Points on a hilly landscape, in no order, each with its height.
A ball rolls from a point to the lowest of its 2 nearest points, and stops where none of them is lower. Distance is the straight distance between rows; heights are no part of it.
<957>: [150 141 137 154  63 145 110 173 137 103 138 145 104 103 158 107 148 170
 153 118  56]  h=42.8
<461>: [133 125 107  74 146 124 146 133  78 117 100  62 215 143 135 160  93 163
 105 162 148]  h=50.5
<267>: [135  90 134  88 129 147  97  99 136 124 188 153 145 156 165 160 109 141
  74 116 158]  h=19.3
<1217>: [138 102 100 157 150 120 169 110 118 152 160 162 120 102 143  91 144  88
 118  75 114]  h=37.6
<120>: [123  90  84   8 197 118 109 108 121 166 102 122 104 153 112 136  74  96
 138 105 164]  h=55.2
<1058>: [153  83 135 146  94 142 111 150 162 109 170 127 131 119 161 101 149 140
 160 125  58]  h=49.5
<221>: [131 132 129 145 187 118 140  86  85 160 136 147 124  93  93 111 137 157
 138 142 176]  h=38.8
<157>: [110 128 115  62 145 122 126  94 157 131  74  98 182 134 137 137 136 103
 122 126 165]  h=54.7
<1077>: [158 215 150 173 101 120 148 169 110 130 135 129 105  84 117 150 133 187
 152 170 118]  h=77.1
<126>: [117 145 126 173  87 124  86 132 136 159 140 169  90  82 118  97 190 163
 175 112  65]  h=45.5
<937>: [136  78 151 149 132 139 145 123 179 147 175  95 103 128 138 163 101  81
 128 138 121]  h=39.4
<855>: [109  48 105 156 135 143 141 146 151 129 141  55 164 185 104 121 128  88
 130 125 151]  h=25.6
<568>: [112 184 128 168  87 124  88 202 117 114 109 171  96  95 149 140 176 212
 123  68  99]  h=56.2
<882>: [180  94 140 177 111 117 121 143  98 152 166  71 119 114 138 109 141 129
 166 130  93]  h=25.2
<1018>: [120 126 120 106 136 130 129 108  80 121 145 170 101 163 125 122  87 129
  98 116 140]  h=33.2
<73>: [142 141 131 160  97 118 131 151  93 113 113  95 132 153 109 127 120 159
 112 132 142]  h=24.3
<920>: [ 89 114 132 157  90 139  54  93 153 169 140 140  96 152 157 110 158 113
 111 141 102]  h=51.3
<5>: [147 127 110   9 203 129 116 136 100 140 109 109 142 113 123 136  51 189
 144 148 144]  h=50.1
<62>: [102  92 136 110 136 142 131 123 177 105 130 112 121 182 119 147  78  55
  93 125 140]  h=69.9
<626>: [143 137 124 184  90 119 108 160 156 122  92  81 128 128 140  94 200 105
 144  77 107]  h=44.1
<317>: [122 119 131 151 113 144 108 133 164  78 116 118 185 159  96 114 154 159
 106 121 148]  h=55.7
<473>: [162 117 134 184  98 112  93 152  83 119 165 120  91 119 115 106 150 154
 169 109  68]  h=32.8
<92>: [160 189 157 175  98 129 134 129 134 135 127  84 121  98  98 148 133 140
 158 166 133]  h=74.2
<128>: [119 193 126 131 130 101 177 186  66 106  85 169 121 125 104  97 100 198
 136 156 133]  h=69.2
<492>: [116 157 148 107 140 137 148 102 130 129 125 140 170 127 106 143 134 176
 160 210 164]  h=29.5
<383>: [132 192 142 167 102 106 120 180 125 132 109 150 129  75 150 145 177 215
 166 161 127]  h=80.1
<1163>: [ 94 142 138 160  79 117  53 148 170 139 150 144  68 106  98 117 180 141
 173 121  41]  h=53.4
<239>: [118 168 138 159  60 125 104 195 140  87 109 123 112 126 147 131 147 169
 129  83  97]  h=49.9
<1266>: [150 186 154 140 121 108  89 131  69 125 104 101 109 134 127 147 131 153
  95 137 169]  h=31.5
<131>: [161 152 143 141 112 137  72 111 119 113 191 174  93 103 158 140 133 153
  85 106 106]  h=33.3
<575>: [117 167 133  96 133 122 146 118 149  88  60 102 154 121 117 137 133  99
 120 119 160]  h=58.4
<581>: [117  59  92  81 188 119 182 126 102 182 105  96 127 132 147 130 101  64
 147 123 146]  h=87.6
<1202>: [128  86 156 155 130 149 110  74 168 166 192 139  96 122 152 145 121  87
 137 157  97]  h=42.7
<800>: [ 93 187 121 163 131 108 126 116 151 144  90 166  80 121  77 133 163  95
 141 118 145]  h=55.0
<556>: [116  94 104  64 164 131 179 132 144 159 100  69 152 151 129 154  93  57
 140 142 149]  h=85.4
<386>: [134 164 149 162 101 133  72 156 142  93 152 141 132 111  93 123 175 218
 155 137  96]  h=51.6
<988>: [124 107  89  33 191 110 136  91  89 184 100 148 103 107 151 127  99 103
 143 105 156]  h=58.6
<385>: [143 113 117  46 178 125 136 109  80 148 105 101 158 118 139 156  96 158
 127 159 168]  h=45.0
<176>: [155 128 109  56 146 112 146 129  75 118 117  43 177 140 142 186  54 129
  81 127 154]  h=54.8
<1027>: [117  97  91  77 136 123 179 140 135 145  94  35 199 161 102 172  79  80
 116 159 150]  h=82.8
<1123>: [123 142 124 160  89 123 129 142 158  98  79  88 174 145 121  99 167 112
 111 105 132]  h=49.8
<359>: [ 89 123 152 162  87 133  57 100 189 161 149 176  82 115 132 117 169 112
 133 116  50]  h=57.3
<848>: [131 162 150 118 101 146 122 154 126  80 154 163 123 158 131 134  88 182
 106 169 131]  h=66.9
<694>: [136 164 134 173 106 111 101 125 125 131 136 183 110  81 145 120 185 156
 133  94 101]  h=39.2
<134>: [130 159 133 130 156 121 118  90  97 145 143 152 145  88  99 137 158 198
 133 191 172]  h=34.4
<994>: [150  93 134 152 143 132 111  94 145 145 162 118 152  99 129 151 160 113
 132 117 166]  h=46.0
<679>: [118  93 131 204 134 118 143 129 135 135 148 156  60 133 100  83 125  77
 156 117  79]  h=11.8
<797>: [112 148 113  42 177 134 141  74 144 142 108 188 129 109 132 136 114 122
 149 145 139]  h=42.4
<1124>: [132 116 116 195  93 100 132 164 143 128 137 146  57 113 124  75 159  97
 173  90  40]  h=22.1
<351>: [153 169 150 103 142 136 162 109 152 109 142 123 132 104 115 175 101 104
 140 154 162]  h=26.9
<701>: [130  82 135 131 100 138 138 131 178 101 168 155 124 138 165 118 121  92
 131 109  82]  h=54.0
<419>: [126 152 151 173  88 145 115 168 106 123 163 167 128 115 120  92 161 235
 153 176  88]  h=58.5
<951>: [126 134 139  57 151 140 122  91 125 167 157 138 118 120 143 177  99 123
 121 171 167]  h=19.2
<1286>: [106 129 133 178 143 128 143 114 132 142 133 124  98 140  91 113 115  87
 151 117 120]  h=18.7
<1234>: [143 103 131 126 144 134 138  97 161 138 114  79 191 121 146 146 157  89
 126 136 173]  h=50.2
<37>: [138 101 145 157 108 114  70 124 124 148 196 147  65 111 115 114 140 151
 148 114  53]  h=40.4
<683>: [117 110 128  85 160 149 119  84 143 118 180 196 153 126 134 145 131 158
 102 132 150]  h=23.6
<706>: [152 128 107  61 188 115 165  98 111 149 120 137 125  94 152 143 109  75
 131  97 159]  h=60.8
<1118>: [105 168 144 145 110 136  82 119 111 130  95 150 118 143 130 139 144 182
  93 153 151]  h=38.7
<849>: [110  86 121 132 116 136 111  90 148 175 115 137 160 123 182 119 175 105
 105  98 131]  h=50.7
<759>: [141 100 135 135 122 131 150 128 108 122 158 100 134 158 114 139  88 125
 131 150 132]  h=16.6
<401>: [132 141 123  59 164 141 138 110  71 135 144 152 149 127 152 140 102 187
  97 169 157]  h=41.1
<638>: [135 178 141  53 155 134 146  90 121 137 113 112 117 114 113 171  86 134
 148 188 154]  h=23.1
<133>: [154 147 143 155 116 133 153 174  99 101 167 160 146  98 140  99 128 214
 136 158 107]  h=62.5
<69>: [116 140 129 112 102 140 143 137 104 127  93 149 168 133 183 121 126 178
 126 152 123]  h=66.8
<405>: [131 101 134 145 125 130 179 129 149 142 120  83 123 136 161 141 114  60
 135 149 125]  h=35.9
<1175>: [128 165 131 151 143 124 175 150  58 103 123 176 135 108 156 111 124 182
 130 152 127]  h=65.6
<219>: [ 98 154 129 175 107 116  98 133 153 139 106 163 106  95 135 105 186 108
 128  54 100]  h=44.4
<482>: [109 152 139 140 123 129 137 105 110 152 111 158  96 127 102 124 114 138
 146 157 130]  h=25.4
<1095>: [117 186 109 106 157 111 191 162  84 101  75 119 155 117  94 108  97 171
 146 170 127]  h=72.9
<101>: [167 137 133 154 134 124 141 123 150 110 145 149 119  78 150 124 149  99
 128  75 119]  h=33.6
<1101>: [142 135 146 164  81 132 154 158 168 124 111  82 139 111 155 121 131  92
 153 136 101]  h=40.2
<509>: [121 185 163 151  99 147  67 139 128 115 154 152 107 121 126 146 157 195
 116 155 135]  h=44.8
<817>: [127  88 116 139 121 132 153 147 170 136 134  33 163 168 130 156 103  67
 118 140 129]  h=31.3
<184>: [142  59 131 151 126 136  96  99 107 155 168  92 108 158 156 139 123 103
 103 110 134]  h=24.2
<787>: [134  99 124 137 111 109 140 132  93 121 109  42 143 182 124 132  84  76
  75 110 141]  h=58.3
<285>: [124 140 103 160 128 107 150 151 109 119  87  56 122 166  94 100 130  90
  94  88 148]  h=62.7
<805>: [182  97 120 174 137 121 137 124  74 159 156 114 133  97 154 103 152 138
 134 111 131]  h=30.2
<223>: [121 122 154 155  87 133  76 141 213 112 140 123 113 122  97 122 158 126
 161 121  75]  h=61.1
<428>: [130  94 151 148 126 135  67  94 126 132 189 153  94 141 136 120 123 120
  92 103 111]  h=29.0
<397>: [139  86 105  59 191 120 145 115 117 142 136 112 136 130 125 176 112  82
 120 110 191]  h=63.1
<330>: [156 187 150 134 147 133 103 116  90 116 158 183  97  86 135 137 134 170
  76 128 152]  h=36.9
<21>: [145 109 129 168  82 125 105 143 124 126 119  69 121 160 154 118  96  77
 105 106 106]  h=53.9
<433>: [162  88 117 180 147 118 152 128  89 126 137 103 105 131 133  96 121  90
 118  73 136]  h=34.7
<607>: [115  78  83  39 217 109 162 128 116 142 120 146 125 156  82 124  75  99
 152  99 163]  h=51.1
<40>: [125 113 105 107 154 133 170 131 105 110 109 153 194 126 144  97 150 159
 115 134 140]  h=70.3
<476>: [ 93 116 105 101 157 125 143  89 116 147  87 147 111 157 106 101 128 116
 139 141 153]  h=32.3
<520>: [123 138  95 103 157 118 197 150 100 113  75  84 194 125  97 108 118 141
 145 146 141]  h=76.1
<815>: [133 156 128  75 129 133 149 137  68 123 142 143 105 154 152 133  58 162
 101 172 143]  h=37.8
<1046>: [118 188 150 126  86 136 135 149 158 106  72 139 152  99 169 163 158 151
 111 141 117]  h=86.3
<326>: [141 135 163 164  89 142  72 121 160 129 154 102 110 142 103 134 132 126
 131 151 111]  h=66.4
<917>: [106 130 104 117 158 119 156 117 113  89 113 199 156 137  88  84 144 166
 124 115 150]  h=73.8
<478>: [100  85 132 168 124 134 108  90 139 186 155 142 113 110 158 113 147 103
 125 131 108]  h=46.2
<1090>: [119  68 119  96 170 129 138 120 176 131 146 116 142 171  97 164 122  80
 108 131 177]  h=66.5
<43>: [128 121 143 140  96 153 100 162 141  62 154 134 162 162 101 122 123 183
 117 150 119]  h=61.7
<765>: [135 150  87   8 197 143 133 119 119 122  98 173 137 101 118 116  72 151
 143 134 145]  h=46.9
<856>: [111 129 117 143  97 141 141 147 113 116 106 162 138 157 153  92 150 132
 130 116 115]  h=62.8
<632>: [104 122  96 104 126 128 190 157 130 102  82  50 199 168 107 117  95  96
 110 144 123]  h=79.5
<1167>: [106 109 105  94 190 126 164  98 152 113 140 180 114 148  88 122 111  81
 135 102 164]  h=41.7
<1129>: [121 144 129 136 153 129 124 138  89  93 133 173 148 151  91  96 133 202
 111 146 150]  h=77.3
<159>: [ 82 128 143 158  79 139 109 158 170 123  85 120 110 177 136 102 134  87
 111 113  99]  h=62.6
<1102>: [148 100 110 132 192 114 148  83 119 138 140 118 146 103 102 136 168 116
 138 135 187]  h=42.5
<315>: [ 91 120 112 156 120 134 135 115 166 127  86 141 125 150 146  83 161  65
  96  79 119]  h=65.5
<3>: [155 179 170 163  58 122  80 145 176 121 140  89 119 104 108 164 126 137
 153 155 105]  h=70.6
<485>: [136 152 127 184  68 107 100 192 132 117 118 135  57 100 133 109 147 121
 169  58  43]  h=32.0
<1226>: [123 133 137 128  86 144 125 150 162  84 121 149 118 154 135 120 110 107
 113 114 110]  h=58.1
<439>: [113 173 138 153  76 132 126 188 145 134  80 147 155 104 160 134 199 194
 150 128 119]  h=83.2
<360>: [112 179 117 181 105  95  98 136 129 133  77 139  83 126 109 128 167 123
 128  72 134]  h=49.7
<1079>: [ 97  79 107  79 161 130 168 103 122 134 125 168 127 138 134 118 114  88
 137 129 134]  h=37.5
<741>: [153 145 155 131  74 139 115 132 133 108 122  85 147 139 172 166  89  94
  97 133 113]  h=49.6
<927>: [163 143 154 152  59 129 119 151 151 109 112  45 167 130 145 149 127 114
 125 128  94]  h=45.1
<546>: [124 125 108  71 200 120 165 113 124 115 131 175 117 124  63 133  83 115
 162 139 148]  h=46.1
<334>: [104 139 122 119 137 129 121 119 185 106  83 119 123 141 119 114 139  62
 111  96 158]  h=61.9
<1099>: [125  68 136  95 152 152 120 100 135 163 196 138 126 132 157 187 117 110
 108 144 161]  h=14.9
<909>: [112  43 115  99 169 113 141 118 123 202 139 105 115 167 144 158 107  58
 131 139 157]  h=89.6
<447>: [ 98 144 126  94 149 131 123  87 101 131 128 208 136 120 149 120 128 149
  93 114 136]  h=28.2
<391>: [160 124 122 170 108 128 136 159 158 102 135 126 118  92 154  84 169  93
 146  54  78]  h=38.1
<782>: [125  44 132 165 151 147 102 107 142 150 170  97 122 175  95 111 139 106
 125 122 141]  h=18.8
<603>: [163 185 148 129 136 128 163 112 130  90 138 169 120  83 138 147 117 116
 125 123 135]  h=29.9
<647>: [116 115 126  98 144 151 152 113 118 120 140 116 152 160  95 158  83 145
 135 194 166]  h=23.2

Where does a ball stop that starts at each point below?
<315> => <759>
<1077> => <694>
<581> => <759>
<1090> => <679>
<62> => <759>
<133> => <759>
<461> => <1099>
<176> => <1099>
